A landscape with many peaks, sampled at points; each row gives a point and its height.
A climber steps from a point to the highest of its 2 nearest points, and stops where none of them is higher. Distance is the straight distance between rows; heights are no part of it.
dezud: [ 2.75  0.59  0.14  2.29 -0.92 -0.47  0.62  0.67  0.12  1.19 -0.83  0.73
  0.03 -1.04 -1.40  0.01 -2.59  2.42  1.14  1.46  0.96  1.15  2.61  1.40]  h=384
tana: [-0.20  0.89  1.81  2.61  0.23 -1.84 -1.11  1.22 -1.37  1.07  0.01  1.79
  0.92  2.81  5.99 -0.18 -0.08  3.37 -2.16 -3.15 -2.16  3.36  1.65 -0.29]  h=632
gufeb: [-4.24  1.15  1.00  3.00  2.71 -0.21  3.37  2.97  0.00 -2.12 -1.88  0.50
 -1.90  1.97  0.33 -2.55 -3.57  0.86 -2.83 -2.06  3.08  3.08 -3.73 -0.95]  h=172
mito: [ 2.24  1.89  1.71 -2.70 -2.79 -1.72  0.68  0.65 -2.29  5.11  0.52 -1.68
  3.89 -2.05 -1.75  1.84  1.32  3.74 -0.65  4.13 -3.83  1.77  4.93  1.72]  h=578
geb: [-1.33  1.16  0.02  1.65 -0.23 -3.70  6.73  6.47  2.37 -2.35 -0.04 -5.67
 -2.89 -1.07 -4.28 -1.26 -4.31 -0.04 -3.22  4.10  0.15  2.67 -0.83  3.06]  h=284
Vazu: [-2.29 -0.35 -0.57  1.23  1.27  1.55  1.34  1.58 -0.13 -3.75 -1.12  1.06
 -0.51  2.96  1.67  0.32 -2.47  1.72 -1.51 -3.92  2.27  1.64 -2.10 -0.71]  h=192
Tam: [ 0.14 -5.38  2.32  0.08  0.99 -1.91 -1.53 -0.73 -2.53  3.19 -1.78  1.12
 -0.61 -1.23  1.09 -4.86  1.50  1.26  1.61 -0.49  0.42 -0.74 -2.87 -1.30]  h=289
Nelak: [-0.32 -1.61 -3.96  3.52  0.55 -0.22 -0.54 -2.64  2.26 -5.56 -3.68  3.14
 -2.23  0.09  4.46 -4.36  1.50 -1.70  1.38 -2.30  1.79 -1.59 -1.07 -2.09]  h=386
mizom: [ 0.03  0.85 -1.04  2.25  2.20 -1.27 -2.14 -1.89 -0.31 -2.37 -3.01  2.83
 -1.66  2.04  6.72 -1.50 -1.79  2.04  1.63 -5.07 -0.59  0.74 -0.57  0.79]  h=615
gonab: [ 0.29 -0.88 -1.60  3.08 -2.00  1.78  0.34  0.98  2.82 -2.08  1.41  0.60
  1.32  0.69 -1.04 -1.15  0.57 -1.24 -0.50  1.35  3.78 -0.31 -0.08 -2.01]  h=623
negi: [ 0.54 -3.25  2.18 -3.28 -2.75 -3.03  3.80  2.95 -2.15  4.60 -1.91 -2.38
  0.38 -1.42 -4.37 -0.85 -0.12  0.80 -3.28  2.96 -1.45  1.45 -2.88 -0.99]  h=467
Gavav: [ 0.51 -2.53 -0.43 -0.63 -1.86  2.57  3.21  2.40  1.03 -3.96  2.05 -1.78
  0.15  1.61 -3.99  1.40 -1.37 -3.48 -2.24  0.82  4.14 -0.75 -5.26 -2.55]  h=235
kemob: [ 0.12  4.99  1.62  0.69  5.57 -3.64  0.98  0.23 -2.70  1.47 -3.87  2.31
 -1.99  1.17  0.87  1.37 -6.58  3.27 -1.88 -1.08 -1.36  4.68 -3.68  3.96]  h=401
Banag: [ 3.41 -1.08  2.83 -0.95 -3.32 -0.64  2.27  1.78  1.48 -0.79  4.53 -5.29
 -0.39  0.09 -4.99 -2.81 -1.59 -5.06 -1.81  0.66  3.38 -1.53 -5.31 -2.81]  h=23
fam: [-1.48  2.05 -1.76  0.30 -0.76  2.94 -2.56 -1.56  1.88 -2.07  3.25  0.21
  0.14  2.51  4.13  0.15  2.23 -0.66  2.30 -4.87  0.14 -1.64  4.25 -0.26]  h=630
mifut: [ 0.36 -3.27  1.00  1.45  1.77 -2.62 -2.70 -1.38 -2.05  2.87 -2.20  2.48
 -0.67 -1.10  5.19 -4.94  1.91  2.80  1.72 -0.97 -0.51  0.43  0.90 -0.33]  h=337
vapa: [ 1.47  0.43 -2.76  1.76  1.49 -0.10 -1.32 -3.50 -0.53 -1.94 -3.42  4.19
  0.20  1.13  2.77  2.53 -0.26  1.86  1.76 -1.91 -2.05 -0.28  2.88  0.52]  h=387
nudo: [-3.50 -5.63  0.78 -1.79  0.15 -0.99 -1.77 -1.90 -0.30 -2.25 -4.09  1.49
  1.22  0.45  0.55  3.23  5.55  1.48 -0.62 -0.86 -3.15 -3.76 -0.48 -2.29]  h=310
fal: [-2.63 -1.87  3.52 -1.11  1.82 -2.53  2.58  3.38 -2.08  3.22 -2.57 -1.11
 -2.34 -0.73 -1.55 -4.57 -3.10  1.15 -2.13 -0.09  1.28  2.40 -6.05 -0.01]  h=535
Viso: [ 0.23  0.89 -3.16  0.25 -2.43  5.17  0.02  0.11  2.96 -3.30  4.27 -0.43
  1.81  0.75 -1.33  1.36  0.54 -3.24  0.68  3.23  4.70 -1.61  0.44 -0.65]  h=553
tik: [-5.00  1.80 -6.78 -2.85  1.99  4.77 -2.78 -3.73  5.04 -4.58  2.45  1.39
 -1.74 -0.96  2.52  1.69  6.30 -5.17  2.62 -2.14 -1.51 -3.70  4.69  1.78]  h=325
rared: [-0.76  3.52 -1.33 -1.40  0.91  2.44 -3.81 -2.16  0.17  0.36  3.12  0.95
 -0.37  1.46  3.00  3.57  1.70 -0.95  2.55 -5.88 -3.35 -1.11  5.29  1.15]  h=554
Gamo: [ 4.36  4.51 -0.55  1.64 -1.09  0.29 -1.44  0.21  0.39  0.46  3.51 -1.28
  0.31  0.70  0.53  4.80 -3.53 -0.38  0.94  0.18 -0.69  1.40  5.85  3.27]  h=539
Gerap: [-2.33 -2.07  0.17 -1.20  0.86 -1.50 -2.10 -3.17 -1.37 -1.23 -4.37  2.54
  2.82  0.15  2.71  2.88  5.88  3.21  0.48 -0.94 -5.42 -2.78  2.89 -0.94]  h=269
todek: [ 1.72  1.31 -2.36  0.89 -2.49  2.06 -1.94 -0.58  2.97  1.39  2.05  0.62
  1.02 -2.42 -3.10  1.39 -0.89 -0.50  1.75  5.17  1.93 -0.79  4.17  0.13]  h=425
duz: [ 0.95 -0.81 -1.10  1.85 -3.09  1.70 -2.41 -0.60  3.87  0.54  3.48  0.41
  0.56 -1.55 -2.12 -2.06  2.68 -3.76  0.87  3.56  3.42 -2.19  0.43 -2.89]  h=545
keb: [ 3.09  1.53 -1.84  1.51  0.30  2.27  2.18  1.16 -0.37 -3.09  1.34 -1.91
 -0.82  0.60 -0.91  1.69 -5.02 -0.09  1.02  1.29  3.36  1.04  1.85  3.11]  h=341
nofa: [-0.99 -2.26  1.25  0.65 -1.90  1.28 -3.17 -0.06  0.34  3.89  2.47 -0.51
  0.62 -1.07  1.39 -3.71  4.09  0.02  2.43 -0.66  0.70 -1.63  2.75 -1.03]  h=69
pobaz: [-2.54  0.81 -6.60 -1.12  0.96  5.03 -2.79 -4.20  3.84 -6.11  2.33  0.15
 -1.35 -1.32  2.61 -2.05  6.38 -7.12  3.32 -2.21  1.70 -4.84  3.21  0.06]  h=357
pofad: [ 2.56  2.85 -4.10 -1.02  0.17  3.42 -0.94 -2.44  0.19 -0.92  1.21  2.29
  1.10 -0.34 -1.10  6.38 -0.92 -0.23  2.19  1.85 -0.06 -0.61  4.68  1.68]  h=301
Lapo: [-2.79 -2.07  2.12  2.20  3.74 -3.47  0.97  1.22 -2.39  4.32 -3.39  3.05
 -0.75 -1.09  2.37 -4.59  0.59  2.58 -1.95  1.27 -0.34  4.11 -2.10 -0.78]  h=476
Kabop: [-0.03 -3.34  1.78 -2.61 -4.46 -1.13  1.01  1.61 -0.31  4.15  0.80 -0.82
  2.25 -1.38 -3.17  0.48  3.00  0.70 -1.86  4.02 -0.85 -0.36 -1.08 -2.94]  h=427
Roli: [ 3.90 -1.70 -0.81 -0.91 -3.42 -1.01  4.46  2.66  2.39 -2.18  1.18 -5.59
 -2.04 -1.26 -6.67 -0.05 -4.22 -4.42 -1.45  4.52  2.27 -0.55 -3.84  0.41]  h=234
zinen: [-0.88  0.47  3.19 -1.56  2.66 -2.80  1.15  0.67 -5.44  2.77 -4.02  1.01
  3.11  0.05  1.94  0.61  0.11  6.40 -2.51  0.09 -4.68  3.83 -1.19 -0.07]  h=47
Duti: [-4.34 -3.62  3.17 -2.42  3.24 -2.78  0.29  1.29 -4.44  2.24 -5.01  0.67
  0.55  0.29  2.96 -1.27  1.08  4.23 -2.06 -1.67 -2.19  2.26 -4.78 -1.19]  h=423
gopag: [ 1.81 -1.60 -0.91  2.70  0.96 -0.17 -0.76 -1.45 -0.30  0.35 -3.39  3.11
 -0.61 -0.83  0.37 -1.13 -0.55  2.05  1.81 -0.21  0.23  0.00  0.47 -0.38]  h=444
zifam: [ 2.12  0.22  0.81  1.04  0.66 -2.00 -2.77 -3.04 -2.55  2.96 -1.78  2.69
  1.28 -0.78  3.68  0.35  2.38  3.05  1.98 -0.65 -4.19  0.25  4.37  0.55]  h=481
Vinob: [-0.94  1.87  0.11  3.54  2.30 -1.03  6.52  4.78  0.74 -3.79 -0.26 -4.36
 -2.30  0.55 -3.13 -1.26 -5.48 -0.70 -1.70  1.46  2.80  2.84 -1.50  3.07]  h=300
seke: [-0.62  3.50  3.12  4.03  3.76 -2.73  1.31  2.70 -0.68  2.21 -1.16  0.85
 -1.76  1.44  3.20 -3.33 -4.31  2.59 -3.04 -1.14  0.28  5.31 -0.64  1.93]  h=124
mup: [-4.12 -2.57 -2.95 -1.19 -0.22  1.68 -3.32 -4.87  5.75 -3.28  0.72  0.88
 -1.62 -2.06  0.89  0.00  7.72 -6.00  1.86 -0.48 -1.43 -6.22  1.39 -1.49]  h=383
gafe: [ 3.72 -1.70 -2.49  0.50 -0.33  4.23  0.83 -1.33  1.42 -5.28  3.85 -0.63
  0.72  1.02 -3.32 -0.08  0.23 -7.56 -0.44  2.30  5.69 -2.58 -4.18 -2.80]  h=216
topim: [ 1.15  2.88  0.18  2.57  0.99 -0.91  3.70  3.59  0.51 -2.02  0.01 -2.64
 -1.39  1.02 -0.71  0.88 -6.47  1.77 -1.29 -0.06  1.49  3.14  0.47  3.32]  h=319
mov: [-3.69 -4.09  2.36 -0.05  3.13 -1.98  0.27  0.37 -1.36  0.57 -4.94  3.02
 -1.79  0.19  0.29 -2.07  0.44  1.67 -1.88 -1.63 -0.05  1.25 -6.29 -2.57]  h=382
dudeb: [ 1.35 -3.02  2.38  0.84 -1.08 -0.31 -3.05 -2.66  2.73 -1.23  4.34 -0.79
 -0.62  0.31 -0.40 -3.70  4.85 -5.96  1.11 -1.64  1.33 -4.20 -3.10 -5.78]  h=29
dumiv: [ 0.11  1.70 -5.38  0.11 -0.12  6.42 -0.79 -1.84  2.20 -4.78  5.53 -0.83
  1.97  0.76 -0.02 -0.76  3.39 -6.20  1.54  2.21  6.04 -3.06  0.29 -1.28]  h=508
Nupiv: [ 3.34 -0.33 -1.17  1.00 -0.86  2.07  3.28  1.50  1.80 -5.34  4.60 -3.98
  0.87  0.66 -4.59 -0.31 -1.20 -6.27 -1.52  3.67  6.33 -0.88 -4.40 -1.50]  h=224
Kur: [-2.98 -2.54  1.68 -0.86  5.29 -3.80 -2.09 -1.01 -3.27  0.56 -5.79  2.65
  0.33  0.80  6.21 -1.77  1.92  5.36 -0.87 -2.59 -3.85  1.35 -2.92  0.55]  h=479
tugo: [-2.23 -0.34 -3.16 -2.83  0.49  4.52 -3.74 -3.81  5.03 -2.16  5.05  0.17
 -1.10 -1.89 -2.37 -0.07  6.09 -7.95  2.81 -0.44  1.16 -5.39 -1.13 -2.53]  h=482
nutu: [-3.92  2.98  4.18  0.03  5.18 -3.61  2.24  3.58 -2.47  4.27 -2.93  0.37
 -2.00  1.25  2.50 -3.09 -4.10  3.05 -3.19 -0.68 -0.51  5.55 -3.23  1.94]  h=101
moko: [ 1.92 -0.39  0.78 -1.19 -2.76 -2.38  3.66  3.05 -0.12  2.07 -1.42 -4.15
 -0.25 -1.56 -4.09 -0.16 -3.31  1.89 -0.82  2.90 -0.56  0.84  0.36  3.14]  h=247
tul: [ 1.00  2.38 -0.29  2.17  1.26  0.89  1.33  1.25 -1.51 -2.72 -0.73  1.30
 -0.04  3.31  3.04  3.99 -5.03  2.16 -1.95 -2.50  0.59  2.96  0.00  1.47]  h=211
Bupen: [-1.20  0.57 -0.89 -3.01 -1.96  3.53 -0.12  0.52 -0.19 -0.08  1.97 -0.42
  1.72  1.31 -1.03  4.63 -0.65  1.40  1.23 -1.28  0.17 -1.05  1.83  0.77]  h=727
Pap: [-1.23 -2.84  0.33 -3.62 -1.76  2.01  0.44  1.00 -1.60 -0.07 -0.50 -1.15
  0.35  0.15 -2.99  2.77 -1.64  1.41  1.40 -1.97  0.80 -2.03 -2.09 -0.78]  h=649
dur: [-0.01  3.40  2.11  0.34  1.43 -1.55  2.17  1.95 -2.71 -0.15 -1.86 -0.37
  0.29  1.99  0.18  4.43 -4.84  4.15 -2.57 -1.97 -2.26  3.89 -0.60  1.92]  h=228
figu: [ 0.30  0.74 -0.47 -0.67 -3.95  0.27 -0.79  0.22  1.62  4.49  2.20  0.37
  2.55 -2.16 -2.70  1.28  2.30  1.32  0.43  5.26 -0.21  0.06  3.67 -0.45]  h=365
Beros: [-0.23 -3.13  1.68  0.46 -1.80 -1.55  1.05  1.28 -1.48  2.57 -0.99  1.42
  2.31 -0.95 -0.97 -0.89  1.58  3.12 -0.91  2.03 -1.11  1.38  0.64 -2.08]  h=376
fadet: [ 1.15 -0.10  1.96  2.24  1.18 -1.63  3.99  2.38 -0.18 -1.54 -0.14 -2.77
 -2.57 -0.69 -4.15 -4.76 -4.33 -3.06 -1.87  0.06  3.91  0.94 -6.64 -0.77]  h=266
Ved: [ 2.39 -1.71  2.55  2.11  0.11  0.17  1.98 -0.14  1.80 -3.99  2.95 -0.66
 -0.75  1.45 -3.60 -2.69 -0.72 -5.63 -3.19 -0.70  3.74 -0.25 -7.11 -5.81]  h=191
Lil: [ 2.75  0.00 -4.78  4.14  0.92  2.45 -0.56 -2.20  1.00 -5.36 -2.22  2.72
 -1.48  0.13  2.52 -2.51 -0.77 -2.27  2.12 -0.84  3.11 -0.63  1.06 -0.70]  h=356
liv: [ 2.00  0.71 -0.39 -3.37 -4.84  0.67  1.07  2.24  2.32  1.62  4.00 -7.21
 -0.85 -2.44 -5.12 -0.68 -1.50 -2.80  1.56  3.52  2.19 -2.68  0.76  2.54]  h=212
kad: [ 2.33 -3.36 -0.17  1.30 -1.03  1.04  0.27 -1.46  1.89 -3.10  1.56  1.22
 -0.32  0.34 -2.71 -0.56  1.05 -4.94 -0.16  0.55  2.65 -2.42 -4.54 -4.78]  h=204
namid: [-2.77 -6.23  1.38 -0.50  1.80 -2.16 -0.96 -1.57 -0.70 -1.86 -4.99  1.95
 -1.32  0.42  1.37 -0.13  3.31  1.54 -0.08 -2.83 -1.43 -2.53 -4.46 -2.23]  h=345
Nama: [ 0.22 -2.77  0.73 -5.64 -4.27  1.61  1.12  0.48 -0.36  1.68  0.87 -2.26
 -0.01 -0.59 -5.54  2.22 -0.73 -1.92  0.40  0.53  0.01 -2.91 -3.02 -1.55]  h=605
Pur: [-2.69  3.35  2.97  3.51  3.40 -2.19  3.48  4.16 -0.19  0.57 -1.17 -2.23
 -2.70  0.90 -0.02 -4.56 -5.33  0.95 -2.27 -0.43  2.01  3.62 -2.78  2.39]  h=149
Gefog: [ 0.22  1.49  1.50  0.94  1.02 -2.43 -2.39 -1.22 -2.32  0.39 -2.07  3.28
  2.54  2.67  5.38  3.09  2.15  4.01 -2.45 -3.18 -5.09  1.94  2.01 -1.02]  h=555
bunos: [-2.99  3.65  3.73 -1.97  6.68 -4.37  2.12  1.83 -5.03  4.73 -4.72  1.58
  0.05  0.07  1.05 -0.93 -3.07  4.48 -3.77  1.38 -3.31  6.10 -3.40  2.20]  h=81
Nuz: [-3.07 -2.23  0.46  0.25  2.70 -3.17 -2.07 -2.00 -0.38 -2.85 -5.66  2.75
 -1.75  1.69  7.05 -1.89  1.40  3.18 -0.40 -4.25 -2.34 -0.55 -1.95  0.46]  h=542
Mimo: [ 3.26  3.06  3.22  2.94  3.79 -4.81 -1.15 -0.73 -4.48  4.28 -1.37  2.99
  0.98  1.22  4.88  0.50 -1.18  2.95 -2.73 -0.52 -4.81  4.92  0.16  1.79]  h=493
zome: [-1.90 -0.10 -2.51 -1.52  0.83 -0.49 -3.03 -5.22  0.64 -1.32 -2.47  3.33
  0.32 -1.25  2.60  3.12  6.31  0.55  2.47 -1.28 -5.32 -3.79  5.27  0.56]  h=246
Fopi: [ 0.92  1.08 -2.20 -0.99  0.21  2.12 -1.56 -3.43 -0.54  0.16 -1.10  2.58
  1.01 -0.45 -0.40  3.94  1.53  1.46  3.20 -0.55 -2.37 -1.75  4.19  0.70]  h=339
mone: [-1.84  1.57  1.67  2.12  5.54 -3.97 -0.07 -0.14 -2.82  2.80 -4.73  4.78
  0.36  0.19  4.16 -2.40 -0.16  4.20 -2.47  0.00 -3.05  4.86 -1.17  0.15]  h=413
lel: [-4.64  0.75 -4.30 -2.55  0.58  1.81 -3.13 -4.06  3.99 -2.08  0.11  2.22
 -0.75 -1.14  2.07  3.62  6.59 -2.24  2.08 -1.59 -4.07 -3.61  5.49  1.00]  h=287
ror: [-0.17  1.08  1.01  1.49 -1.45  0.92 -2.52  0.37  0.34  0.77  2.26  0.43
  0.53  2.56  4.35 -0.24  0.88  1.74  0.55 -3.68 -0.68  0.64  3.57 -0.08]  h=742
Fizik: [ 3.55  2.15  2.72 -0.29  0.14 -3.64  1.45  0.81 -4.56  4.38 -1.78 -0.62
  2.47 -1.76 -0.35  0.46 -1.26  4.56 -1.39  2.79 -3.94  4.01  2.85  2.62]  h=671
rasi: [ 2.86  3.17  2.20  2.80  0.17 -0.37 -1.84  0.16 -0.71  1.00  2.30 -0.92
 -0.83  2.09  4.23 -0.19 -3.59  1.74  0.60 -3.42  0.33  1.99  2.65  2.05]  h=634
gekab: [ 0.41  0.91 -2.21 -0.86 -3.42  2.62 -1.99 -0.89  4.50  1.70  4.71  0.10
  0.11 -2.97 -4.22  1.15  1.59 -3.83  1.65  7.11  2.80 -2.45  0.51 -1.10]  h=484
bol: [ 2.21  0.66  1.56  3.46  0.91 -1.13 -0.33  1.07 -0.43  1.08 -1.09 -0.47
 -2.02 -1.25 -0.14 -4.48 -4.17  1.76  1.48  0.05  2.81  1.38 -0.31  1.49]  h=330
Taf: [-0.73 -1.54 -1.97 -5.22 -3.11  3.92 -0.20 -0.84  2.28 -0.03  4.01 -1.58
  0.57 -0.47 -5.47  4.05  0.62 -4.25  1.77  2.35  2.02 -3.32 -3.07 -1.52]  h=568
dukem: [-3.85 -2.13 -1.55 -3.20  0.34  2.83 -3.94 -3.52  3.89  1.34  3.23  0.53
 -1.52 -2.24 -2.09 -0.03  6.79 -4.92  2.97 -0.74 -1.52 -5.53  0.90 -1.14]  h=433
Reki: [-2.87 -4.17  1.37 -3.02 -0.96  0.50 -2.88 -1.59  0.44  3.74  1.51  0.97
  1.94 -1.95  0.32  0.36  7.38 -0.24  1.68  0.45 -2.56 -3.32  2.18 -1.92]  h=132
resi: [-0.56 -0.77 -4.12  1.18 -1.11  3.81 -1.33 -1.77  3.30 -4.99  2.75  0.71
  0.95  0.75  1.07 -1.33  4.09 -4.91  1.76 -0.72  3.53 -3.63  0.28 -2.32]  h=465
Biba: [ 0.68  0.12  2.11  1.42  2.47 -3.93  2.50  1.40 -3.04  4.59 -3.17  0.94
 -0.02 -1.64 -0.17 -2.50 -1.57  4.16 -2.21  2.73 -1.62  4.61  0.21  1.39]  h=569
vori: [ 1.89 -1.27  2.53 -1.56 -3.97  1.11 -0.79  1.05  1.58  1.71  5.18 -3.84
  0.71 -0.98 -3.82 -3.02  0.67 -3.75  0.72  0.84  2.96 -2.75 -2.79 -2.88]  h=30
tobe: [ 1.50  1.29  0.07 -1.82 -2.74  3.08 -0.75  1.02  0.56  1.57  3.85 -4.05
 -0.48 -2.12 -3.81 -1.58 -1.62 -1.95  3.89  0.15  3.58 -2.65  1.49  1.41]  h=196
ferap: [-0.13 -1.07  0.82  1.19 -0.59  1.23  3.23  2.04  0.53 -2.56 -0.25 -2.16
 -0.64  0.52 -2.80 -1.69 -3.52 -1.09 -0.59 -0.74  4.38  0.16 -4.09 -0.65]  h=250
zazuv: [-1.64 -0.04 -3.99 -2.99 -1.01  5.24 -2.31 -2.40  3.40 -1.19  4.89  0.03
  0.19 -1.23 -3.46  2.11  3.05 -5.73  2.23  2.53  2.89 -4.16 -1.58 -1.63]  h=526
Goviv: [-2.76 -0.17  3.48 -3.81  2.50 -3.66  3.34  2.75 -6.02  4.40 -4.81 -0.83
  1.37 -0.82 -0.11 -1.58 -1.55  4.43 -4.14  1.40 -2.94  4.25 -3.41  1.09]  h=64
kefas: [ 0.35  2.29  2.98 -0.28 -0.14 -3.48  4.18  4.21 -2.11  1.35 -1.70 -2.48
  0.55  0.72 -1.13  1.47 -4.14  4.36 -3.51  1.08 -2.58  3.96  0.65  2.88]  h=248
lem: [-2.95 -0.10  0.34 -2.53 -1.23  1.87 -3.54 -0.77  1.24  4.44  4.01  0.49
  1.31 -1.28  1.08 -0.32  5.24  0.16  1.96 -0.33 -1.96 -1.55  4.82 -0.29]  h=100
zim: [ 0.44 -3.64  2.69 -0.38 -2.18  0.66 -2.17 -0.25  0.56  1.84  3.07 -1.32
  0.08 -0.71 -0.74 -4.32  2.49 -2.49  2.16 -1.75  1.64 -3.39 -1.85 -3.17]  h=44
Niran: [ 1.32 -1.38 -1.17 -3.53 -4.73  0.62  4.39  3.14  1.89 -0.80  0.58 -4.35
  0.10 -0.12 -5.50  3.21 -3.09 -1.41 -2.28  3.79  1.70 -0.87 -2.11  0.93]  h=244
fak: [ 1.11  1.89 -1.34  1.12  0.46 -0.99 -3.55 -3.05 -0.13 -2.00 -0.37  2.02
 -1.88  2.99  7.76  0.52 -0.07 -0.23  2.04 -6.67 -2.50 -0.62  2.62  1.09]  h=686
Zafe: [-0.28 -2.78  3.03 -1.02 -0.55 -3.85  5.04  3.55 -1.32  3.92 -1.91 -3.04
 -2.72 -1.47 -4.16 -3.66 -1.95 -1.41 -3.85  2.89 -0.48  2.46 -5.32 -1.62]  h=495
Vuse: [-0.87  0.69  1.49 -0.58 -0.36 -4.38  5.96  5.25 -0.92  0.55 -2.56 -4.95
 -2.49 -0.93 -3.66 -1.23 -4.65  2.39 -2.92  2.23 -1.66  2.88 -1.05  3.30]  h=268
suk: [-0.85 -4.79  0.49  2.16 -0.77 -0.45 -0.88 -0.93  1.81 -1.98 -1.00  1.79
 -0.56  0.40  0.03 -1.92  3.20 -1.59 -0.77 -0.87  0.58 -1.90 -3.05 -4.44]  h=185
pizin: [ 0.10  1.43 -5.72  1.13 -0.32  2.64 -2.54 -4.02  2.12 -6.14  0.51  1.02
 -1.36  0.18  4.66 -3.48  3.60 -4.81  3.91 -3.73  1.49 -3.39  4.12 -0.18]  h=389
Teli: [ 3.64  0.81 -2.99  3.07  0.72  3.84 -0.01 -0.95 -0.09 -4.34  1.04 -0.44
 -0.27 -0.25 -0.58 -1.34 -2.48 -2.32  2.00  1.23  5.48 -0.48  1.19  1.00]  h=329
Mufeb: [ 0.70  1.22 -2.24 -2.21 -3.53  2.58  2.55  1.69  2.03 -0.95  2.86 -2.91
  1.19  0.17 -4.13  4.33 -1.99 -1.43  0.56  4.98  2.60 -0.64  0.67  1.79]  h=258
vokof: [-0.59 -2.77  2.15 -2.31 -0.86 -0.51  2.19  2.03 -2.59  1.85 -2.41 -1.17
 -0.62 -0.03 -1.92 -1.06 -2.86  2.90 -0.64 -1.08  0.73  0.53 -3.61 -0.03]  h=589
dezak: [ 3.61  3.58 -1.45  3.37 -0.09  2.11 -1.21 -0.29 -0.04 -2.24  3.17 -0.37
 -0.30  2.69  3.48  3.03 -3.46 -1.51  0.42 -2.16  0.96  1.39  3.87  2.51]  h=574
solaz: [-0.13  1.61  1.03 -1.12 -1.00 -0.34 -0.52 -0.01 -2.56  0.52 -1.20  1.54
  3.45  1.30  1.00  4.82  0.96  4.59 -1.54 -0.76 -3.88  1.70  2.74 -0.99]  h=580
gad: [ 2.24  2.10  0.30 -3.13 -3.86  0.25  1.13  2.14  0.40  2.16  1.54 -5.52
 -0.52 -1.61 -3.80  1.51 -3.58  0.55  1.74  2.40  0.39 -0.78  3.11  3.89]  h=227
kapi: [ 4.02  5.10  2.07  0.04 -0.41 -0.85 -2.90 -2.20 -3.55  3.32  1.58  0.79
  2.71 -0.24  0.80  5.67  0.39  1.18 -0.27 -1.73 -5.97  0.88  4.45  1.89]  h=441
risi: [-2.40 -5.30  0.29 -0.52 -1.37 -0.11 -2.71 -2.20  2.27 -0.35  0.19  1.96
  0.19 -0.42  0.46 -0.48  6.41 -2.38  0.95 -0.34 -1.24 -4.37 -0.15 -3.51]  h=162
Soved: [-0.16  3.01  0.67 -2.82 -2.14  0.83 -1.60 -0.58 -1.53  3.01  0.96  0.30
  3.97 -0.49 -1.62  4.24  1.94  3.11  0.43  0.95 -3.78  0.07  4.08  0.40]  h=500
mise: [ 4.90  4.31 -0.44  3.25 -0.07 -1.33 -2.61 -1.89 -1.12  1.82  0.89  2.42
  0.28  1.42  2.84  4.57 -2.05  0.70 -0.02 -1.56 -2.88  1.48  4.06  1.95]  h=491
gigul: [ 2.94  1.48  1.84  1.41  1.29 -3.14 -0.94 -1.47 -4.32  3.76 -1.99  2.85
  3.20 -0.48  2.22  0.62  0.58  4.30 -1.24  1.57 -4.90  3.14  3.21  0.30]  h=575
Regom: [-0.57 -0.89 -3.76  2.66 -1.35  0.87 -1.72 -3.13  3.17 -6.10 -0.21  0.58
 -0.47  0.56  3.56 -4.93  4.63 -4.05  1.82 -3.01  2.36 -3.83  0.60 -2.79]  h=422
fek: [-2.03  1.24  0.85 -0.19  5.73 -1.64  0.54  0.20 -1.28  0.83 -5.52  3.37
 -2.07  1.00  1.77 -1.43 -4.25  3.45 -0.46 -1.90  0.10  2.86 -4.76  1.94]  h=456
Geman: [ 2.67 -0.36  1.58  2.61  0.34 -2.49  2.62  2.88  0.20  0.71 -1.73 -3.32
 -3.22 -2.39 -3.89 -4.81 -4.90 -0.35  0.21  2.07  3.17  1.16 -2.44  2.27]  h=288
nomag: [ 1.67  3.77 -3.77 -2.37 -1.50  3.94  0.68  0.01  0.79 -0.84  3.16 -1.46
  1.26 -0.62 -2.78  6.58 -2.51 -0.45  1.51  4.87  1.25  0.18  4.14  3.98]  h=277
golup: [-0.73 -3.25  0.09  0.66  0.65 -1.00 -2.88 -2.75 -0.43  1.66 -1.88  2.07
 -0.07 -0.96  4.33 -2.19  5.03  1.46  2.47 -1.19 -2.58 -1.95  3.66 -0.87]  h=400
Sefo: [-0.66 -0.99  1.47 -0.82  1.87 -1.14  0.26  0.23 -2.85  0.92 -3.53  1.41
 -0.19  0.88  0.87  0.40 -2.45  4.22  0.86 -2.86 -1.21  1.01 -2.50  0.85]  h=525
let: [-3.29  3.45 -1.42 -3.38 -0.61  4.79 -2.61 -0.37  1.55  1.27  4.35 -0.30
  0.72  0.57  0.04  3.91  1.82 -0.55  2.34 -3.14 -1.10 -1.40  3.82  1.26]  h=629
pep: [ 1.41  3.20 -0.80  0.68 -1.53  0.26  1.75  1.48 -0.81 -1.21  0.35  0.92
  2.57  2.08 -0.16  6.78 -2.02  3.21 -3.02  1.02 -1.63  2.36  2.82  0.98]  h=657

Call two points neighbours if one is among the 2 nearest of the other. Go from one point of each pair to the other, from neighbour to neighbour, staying as high as possible. Name the lowest point that can't be avoided.
Bupen, Fizik => Soved
gonab, keb => Teli
ror, solaz => Gefog
Bupen, pep => rared

For each start below, name the point where the climber stops.
lel => gonab
Teli => gonab
seke => keb
liv => keb
tobe => keb
Nupiv => gopag
Roli => gopag
